Each row is a point on a landscape with many peaks, with its height.
A climber steps from a point to the highest of its 2 nearest points, and stops where none of them is higher. Distance is the straight distance between rows; heights are no part of it.
<791>: [123  97 126  93  72  95  81 135 147 127 135 156 143 149  83 123 116 137
 118 155  75 105  99 132]  h=8.12
<476>: [155 163 192 135 132 107 127  86 188 134 125 156 139 161 150 192 121 122
 194 107  83 108 100 111]  h=3.93
<503>: [ 91 118 114 122 168 165 136 145 134 102 158 114 117 221 110 179 124 111
 125  70 162 134 129 139]  h=1.60
<447>: [142 103 101 139 120 127 108  85 104 152 116 131 104  92  87 154 127  85
  97 124 153 111 118 164]  h=0.63
<868>: [127 119 100 137 164 133 129 132  99 110 112 122 109 156 174  89 140 111
 129 134 188 129 175 156]  h=2.80
<700>: [163  95 117 103 123  99  79 159 151  99 107 164 132 198 158  89 140 115
 114 157 111 133 154 121]  h=2.39
<122>: [ 94 135 113 144 165 149 208  95  96 143 148 113 153  97 133 104 130 143
 117 119 156 129  92 149]  h=5.77
<661>: [105 111 144 113 128 156  95 137 142 157 136 118 148 115  84 161 117 127
 103  71 106 136 101  96]  h=1.29
<432>: [160 137 160 153 207 123 104 101 148 148 142 114 143 149 134 166 153 116
 118 133 175 131 147 145]  h=4.60
<750>: [108 137 130 162 134 130 170  93  88 164 144 124 136 123 129  97 119 132
  86 123 136 169  61 127]  h=6.19
<227>: [132 173 159 180 151 117 151 111  99  98 157 170 128 128 141 168 137 118
 168  83 170 129 142 103]  h=5.06
<601>: [156 160 189 195 132  82 136 137 111 124 132 155 134 130 163 137 123 132
 159  94 131 115 128  91]  h=4.71
<124>: [135 103 106  85 127 134 108 105 152 101 137 149 114 148 116 199 140 100
 165 109 110  98 162 132]  h=3.50
<338>: [185 204 160 215 148 153 173  86 110  77 132 146 118 139 144 173 150 114
 147 105 151 194  71  93]  h=6.71
<876>: [138 134 104 115 116 139 124 123 114 153 132  94 153  74 145  91 148 103
 142 141 136 142 132 120]  h=6.12
<642>: [178 145 138 147 139 138 154 126 126 197  97 163 145  86 192  97 104 138
  90 140 149 158 101  91]  h=6.70
<316>: [109 131  65 112 103  94 155 159 100  84 130 111 137 134 144  88 112 135
  90 155 133 117 145 141]  h=4.21
<707>: [112  68  95 120 164 132 146 104 145 149 170  50 104 127  73  96 159 164
 106 185 158 101 140 189]  h=1.04
<864>: [109 117 111 123 144 108 180 136 120 170 165  90 130  76 141 103 121 157
  82 137 138 120 126 132]  h=5.30
<192>: [168 158 129 177 212 136 164 103 105  93 133 153 135 104 140 149 137 122
 133  74 204 163 134 117]  h=5.50
<335>: [128 120 154 121 106 112  54 105 149  85 132 135 115 142 122 163 128  98
 141  99  77 160 114  99]  h=6.15
<55>: [111 142 158 158 169 143 150 105  99 129 117 112 104  63 178 105 139 148
 120 133 186 145 141 126]  h=3.18
<459>: [121 119  80  94 109 109 163 131 121 114 141 132 169 134 123 141 125 136
 135 104  91 100 154 109]  h=3.84
<736>: [137 115 173  93 110  90  75 153 130 136  96 168 116 141 127 152  86 104
 113 132 114  91 144 141]  h=0.40
<302>: [108 107 142 121 140 153 115 173 139 137 141 124 137 166 123 159 125 108
 127  67 121 111 143 111]  h=1.44
<853>: [131 116  66  70  93 127 149 173 166 103 130 126 145 149 102 151 138 167
 157 146  89  83 173 110]  h=3.49
<194>: [162 187 118 164 123 150 155  50 112 100 102 138 142 132 121 172 141 113
 136 108 146 178  68 113]  h=7.46
<522>: [100 121 190  91 120 145 101 156 172 125 140 135 158 118  94 150 122 147
 144 108  77 117 110  68]  h=1.13
<893>: [117 132  90 117 177 155 132 155 115 132 130  79 150 195  95 145 114 115
 100  93 162 148 147 160]  h=1.47
<305>: [113 127 130 123 142 146 157 118 131  60 148  72 135 124 116  96 136 134
  99 132 184 143 152 131]  h=3.74
<243>: [118 115  95  70 136 131 132 171 150 168 120 135 149 125 147  89 131 170
 138 165  62 123 159 125]  h=6.48
<378>: [110 113 141 167 163 133 107 131 118 140 184  78 144 157  96 112 124 140
  68 117 186 145 126 147]  h=1.32
<231>: [ 86  81  65  92 132 111 111 131 113 100 131 140  77  81  89 110  93 166
 140 141  52 104 133 166]  h=4.87
<111>: [175 116 154 113  66 111 164 138 115 135 100 145 110  88 148  90 126 115
 161 133 138 116 151 129]  h=4.81
<578>: [109 130 172 143  90 141  87 102 116 119  95 125 105  75 146 106 128 102
 131 120 138 157 121  99]  h=5.12
<377>: [114 128  96 117 113 143  94 139 115 139 144 107 155 141 120  99 139 114
 175 144 103 138 154 129]  h=6.78
<486>: [133 159 137 121 113 128  95  98 107 116 117 112 146 107 149 147 129  99
 137 136 156 167 152 106]  h=5.56
<739>: [ 99 101  91 124 121 115 160 129 105  68 117  70 112 112 137  79 123 114
  76 131 161 143 106 148]  h=3.97
<594>: [ 93 110  95 105 158 133 178 168 126 144 149  84 129 118 145  86 120 166
 122 149 102  96 160 146]  h=5.76
<19>: [142 109 103 110  74 105 151 131  98 122 119 149 125 115 168  75 121 121
 104 167 140 114 129 143]  h=4.46
<722>: [104 125  98  99 125 135 135 131 129 184 143 184 131 137 163  53 130 170
 142 124  90 139 150 144]  h=7.37
<355>: [151 120 139  81 101 157 163 136 127  75 117 120 140 109 129 130 141  88
 136  88 110 124  98  82]  h=0.84
<222>: [147 148  89  98  90 107 142 124 123  93 154 137 148 179 128 210 118 100
 158  90 104 106 143 100]  h=3.46
<526>: [109  81 122 134 109 125  98 133 104 144 146 103  96 118  86 111 132 100
  65 165 165  91 131 179]  h=0.76
<281>: [117 135 185 114 123 177 142  91 163  89 121 142 117 174 123 159 151 107
 166 134 126 120  77 132]  h=3.25
<135>: [126 131 133 129 175 116  84 110 168 109 165 124 146 192 116 207 149 113
 119 128 153 112 147 134]  h=4.12
<718>: [129 150 203 157 124 127 154 116 137  98 125 148 142 174 141 185 122 105
 154 100 118 106  75 119]  h=3.53
<442>: [180 166 126 188 117 125 174 114  79 179 120 194 126  93 168 100 125 147
  91 124 181 166 106 106]  h=6.18
<10>: [104 105 136 157 157 121 107 115 149 132 178  48  92 118  96 103 153 168
  94 139 194 122 139 192]  h=1.19
<331>: [ 95  83  78  99 159 120 135 130 166 117 121 130 106 124  72 140 128 156
 150 127  54  89 115 154]  h=4.42
<341>: [ 89 117 116 101 138 131 114 142 167  90 139 161  81 163  94 172 137 131
 187 122  68  89 134 142]  h=3.94
<73>: [105 151 172 154 163 155 137 136 124 166 120 120 156 140 133 150 142 117
 179 123 146 108 116 141]  h=5.45
<703>: [127  68 148  91 103 117  83 208 126 153 122 153 100 135  94 125 101 119
 143 140 102  83 173 152]  h=0.27
<446>: [ 88 131  77  99 131 153 122 133 139  74 163 123 126 217  96 174 127 101
 116  99  97 136 150 100]  h=1.79
<771>: [109 131 113 160 196 101 153 107 108 118 138 103 117  96 166 103 139 160
 119 144 203 144 180 159]  h=3.00
<323>: [105 147 133 115 121 117 146 136 104 166 113 155 135 109 183  93  90 159
 156 142 113 134 148 146]  h=6.59
<565>: [118  89  62 109 104 107  75 161 110 144 162 108 114 105  95 102 136 123
 153 159  83  99 159 146]  h=6.01
<604>: [183 141 158  92  63  89 135 147 126 196  64 132 130  67 144 122  91 116
 152 129 115 114 128 136]  h=5.23
<80>: [146  89 121 133  97  95  40 123 147 103 143 154 120 139  96 127 122 105
  96 138  93 135 117 112]  h=7.02
<437>: [130 145 167 163 185 152 147 124 124 149 149  99 168 169 125 122 154 116
 148 144 193 135 148 157]  h=5.02
<15>: [199 182 138 180 196 148 141  73 115 103 123 167 132 123 166 164 156 119
 176 116 170 186 118 105]  h=6.04
<174>: [125 115 154 135 124 141 107 132 140 123 117 180 137 204 159 111 111 131
 119 149 121 137 131 144]  h=2.18
<126>: [113 179 180 168 166 148 153 105 123 100  92  71 132  91 131 100 146 114
 132 123 177 160 106 127]  h=3.36
<790>: [ 99 100 114 128 131 134 103 163 138 145 157  62 110 148  61 102 154 141
 109 196 149  79 148 172]  h=0.89
<610>: [139  89 117  88  83  96 115 119 158 135 121 160 135 118 118  88 124 189
 105 184  80 107 112 127]  h=7.08
<667>: [145 212 151 252 112 145 158 101  70 127  97 129 115 118 137 160 138 117
 128 108 145 178  77 106]  h=6.20
<871>: [126 137 183 144  58 105  82 101 143  98 115 157 117  93 125 166 112 112
 128  97 105 142  92  90]  h=5.55
<883>: [136 112  87 102 153 130 110 163 147 107 111 114 106 192 147  92 146 106
  88 140 134 114 171 150]  h=2.60
<607>: [125 131 158  70 106 196 154 143 171 112 135 132 131 131 113 139 136 118
 155  92  82 130  87  77]  h=0.97
<596>: [168 202 144 231 131 131 167 110  78 164 102 148 129  85 158 145 121 139
 104 121 177 216 102 109]  h=5.85
<489>: [160 148 148 130  67 138 102 136 131 197  73 137 107  29 149 111 127 118
 140 128  91 144 106 101]  h=5.73
<713>: [119 117  96  71  72  74  76 157 124 181 121 147 135 111 108 122  76 171
 147 172  79 125 156 160]  h=5.48
<49>: [136 102  62  64  80  94 101 163 164 152 137 141 139 131 109  95  87 187
  85 207  77 106 155 141]  h=6.22
<75>: [138 157 176 135 146  76  98 123 156 132 117 171 151 142 157 157 135 143
 161 116 112 109 120  92]  h=4.37
<136>: [120  90  52  98  99  96 137 144 116 144 163 117  80  63 119  80 129 167
 124 143  82  97 150 147]  h=5.38
<196>: [109 135 167 131 136 145 163 162 115 190  95 151 123  98 144 133 117 137
 151 127 120 100 119 129]  h=5.96
<343>: [ 75 112  58  74 143 163 116 165 174 101 143  89 153 136  77 172 140 150
 138 169  92  88 169 134]  h=3.12
<448>: [148 117 145 121 128 116 110 122 144 142  76 138 119  87 123 151 108 105
  98 124 145 103 123 139]  h=0.52
<120>: [133 163 125 179 111 177 170  68 116 158 100 139 146 139 140 124 152 110
 114 119 146 179  67 117]  h=6.74
<114>: [137 129 184 152 160 153 153 129 127  49 146  64 130 125 131  89 157 118
 124 114 175 147 108 101]  h=3.54
<144>: [105 117 117 125 107 137  83 138 126  95 136 136 134 222 109 136 109 118
 125 134 102 150 136 132]  h=1.99
<183>: [181 147 157 157 104 127 153 146 123 206  59 150  98  61 181  86 122 126
 116 119 117 143 118 106]  h=6.17

Where does a climber stop that starts at each point below?
<281> -> <194>
<144> -> <642>
<135> -> <722>
<55> -> <642>
<124> -> <377>
<343> -> <377>
<19> -> <642>

Call two points neighbours if one is among the 2 nearest of the other. Go from one point of each pair to the other, from neighbour to neighbour, staying as high as possible. Name the lowest point that can't be avoided.
<459>, <791> -> <222>
<642>, <194> -> <596>
<377>, <791> -> <578>
<722>, <194> -> <864>
